A landscape with many peaks, sampled at points; each row gives a point and its height.
From any point a climber steps to the highest of the 5 points nearest to it. It stops when none of these is higher. Distance is the straight distance between rows; heights are no part of it.
kalu h=518: [113 104  71 136 108 115 110 172  74 102 113 127 101]
ver h=553: [128 141 168 112 170 135  71 168  82 121  76 146 117]
Kel h=508: [ 88 157 214 117 169 114 131 104 129 112 116 139 115]
fut h=513: [125 107  78 121 112 116 112 125  97 112 126 144 119]
Mupiv h=305: [190 143 104 136  90 140 155 164  92 168  95 100 118]
vokup h=559: [127 132 160 105 165 117  94 131 114 114 110 162 118]
Pakas h=523: [124 104 167 101 194 137 112 132 149 120 167 156 120]
rit h=228: [113 106  63 161 101 105 139  84 135 101 153  96 140]
Kili h=439: [154 132 134 120 154 157 135  86 163 128 174 151  94]
fip h=125: [ 94 145  71 150 119 135 150 140 173  91 160 100 201]
Las h=50: [115 154  66 144 112 144 144 162 156  88 150  94 177]
pul h=171: [ 97  89 128 168  73 107 106 146 136 166 142 137 211]
movu h=101: [ 85  80 117 184  91 143 113 140 140 176 181 143 201]
teku h=552: [128 121  90 123 129 125 103 136  87 123 118 172 111]
Nin h=502: [ 94 122 123 145 122 107 115 178  54 108  97 134  94]
tuto h=542: [132 107  75 138 129 148 111 170  78 116 120 141  80]
rut h=437: [134 111 100 158 101 141 145  70 164 135 142 123 109]
ralop h=520: [136 174 173 128 186 181 116 153  91 104  56  99 135]
mer h=709: [103 110 146 129 132 116 116  77 157 111 142 157  77]
Momin h=459: [ 94  99 177  97 179 124 109 117 153 121 171 145 101]
tigu h=531: [108 166 211 102 177 119 117 123 116 119  99 138 132]
Sodub h=625: [127 120 166 133 168 152 143 115 187 127 188 120  62]
Dofi h=493: [ 86 107 176 115 159 116 109 103 168 107 163 136  77]
simo h=389: [184 148 133  99 173 175 121 144 138 153 134 163  88]
pila h=549: [117 147 209  85 185 116 104 147 109 120  92 122 159]
sas h=313: [188 150  96 138  77 128 152 134 113 165  99  95 138]
tama h=444: [186 145 164 110 111 146 153 100 145 161 128 135  97]
peg h=362: [157 121  99 138  99 138 152  96 150 116 134 135 117]
subel h=408: [102 132 100 128 106  84 122 169  63 114 109 118 110]
Sepe h=260: [134 104 133 140  60 102 127 138 126 172 114 108 197]
nunep h=251: [109 127 136 160  78 106 143 148 114 180 123 104 210]
nogob h=303: [154 143  99 132  76 138 161 192 105 147 102  78 159]
gugap h=175: [122 171  94 162 115 131 179 148 155 128 155  73 205]
Suz h=656: [118 114 121 122 142 121 118  79 143 109 141 168  95]
Sena h=545: [117 152 148 132 152 131 109 159  53 121  64 149 112]
Ganag h=372: [101 107  48 137 109 132 142 189 119  87 142  90 104]
Ser h=496: [146 128 156  94 198 152 123 131 161 126 166 155 117]
novo h=519: [115 119  86 130 117 116 123  79 136 111 130 174 104]
gat h=538: [148 110 113 114 132 139 110 102 116 129 137 174 108]
kub h=257: [142 138 124 155  75 118 163 110 125 170 122  95 170]
Nafur h=102: [116 116  44 132 108 129 142 179 134  77 138  93 146]
Dafa h=349: [160 141  66 145  93 139 159 122 115 134 141 101 141]
Gure h=203: [136 121 160 143  62 107 133  92 167 177  99 109 138]
Zavan h=204: [141 124 143 147  61 112 132 102 140 161 104 111 173]
fim h=288: [146 111 126 130  61 108 126 162 111 174  88 117 176]
Lof h=82: [ 87 115  70 136 104  78 123 160 110  87 128 107 125]
vek h=222: [ 90 120 145 172  72 103 137 128 131 178 130 107 203]
roguz h=178: [112 117  53 147 104 112 138 114 128 111 144 120 155]
Besu h=567: [111 119 190  83 182 134  92 174 117 110  81 130 145]
Moti h=563: [116 112 188  95 206 124  90 142 130 116 134 159 136]
ves h=570: [132 123 147 107 175 129  83 138 125 113 118 167 113]
momir h=521: [111 169 215 109 168 124 123 101 113 111 105 127 118]
fepub h=605: [161 110  54 142 104 152 158 180 109 116 130 100 108]
lipo h=404: [176 153 120 107 158 155 138 109 143 138 140 149  97]
Tefil h=568: [140  95 142  85 213 150  97 180 143 129 141 139 149]
Bika h=558: [ 93 139 178 118 136  90 106  91 128 112 119 156  96]
zime h=277: [170 136 108 143  80 124 150  92 141 151 108  99 155]
pubi h=441: [102 111  99 127  98  83 125  90 101 111 116 146 116]
Nenan h=541: [129 167 169 115 154 121 119 131  81 114  84 151 131]
bab h=561: [139 122 113 109 162 152  89 150 115 111 116 169 105]
tutir h=279: [132 131  66 151 100 129 161 100 135 113 164  90 165]
Ziga h=560: [ 94 113 108 136 105 119 118  66 142 105 130 156  98]
vibis h=593: [129 111 164  87 202 148  86 165 132 122 111 155 132]
mutod h=383: [175 148  88 123 111 147 146 120 121 128 129 135 114]
poma h=486: [143 128 180 123 167 144 166 118 165 158 175  80  64]
raf h=524: [133 134 180 119 181 152 146 111 167 150 182 128  85]
Tir h=487: [160 153 178 114 140 127 169 121 177 162 152 119  91]
Gedut h=325: [147 143 156 144  81 138 150  75 165 162 118 110 109]
Sali h=551: [ 94 133 189 112 151 102 104  83 143 114 141 157  87]
taf h=202: [116 154  73 162 108 146 170 142 152 118 149  85 193]
peko h=363: [161 135 142 126  99 144 155  87 143 149 121 119 124]

Two climbers start at each pair of points below. Name the first point that both come to, or write none.
fut, novo | none
lipo, Momin | none
Zavan, movu | fim
Kili, rut | mer
nunep, vek | fim

Call two points neighbours if one is among the 5 nearest of the other. Go from one point of each pair to the other, from neighbour to neighbour, staying as high as possible. Name the lowest point that can't be avoided.
mer, vibis | Bika
vibis, fepub | tuto
fepub, Sodub | Ser
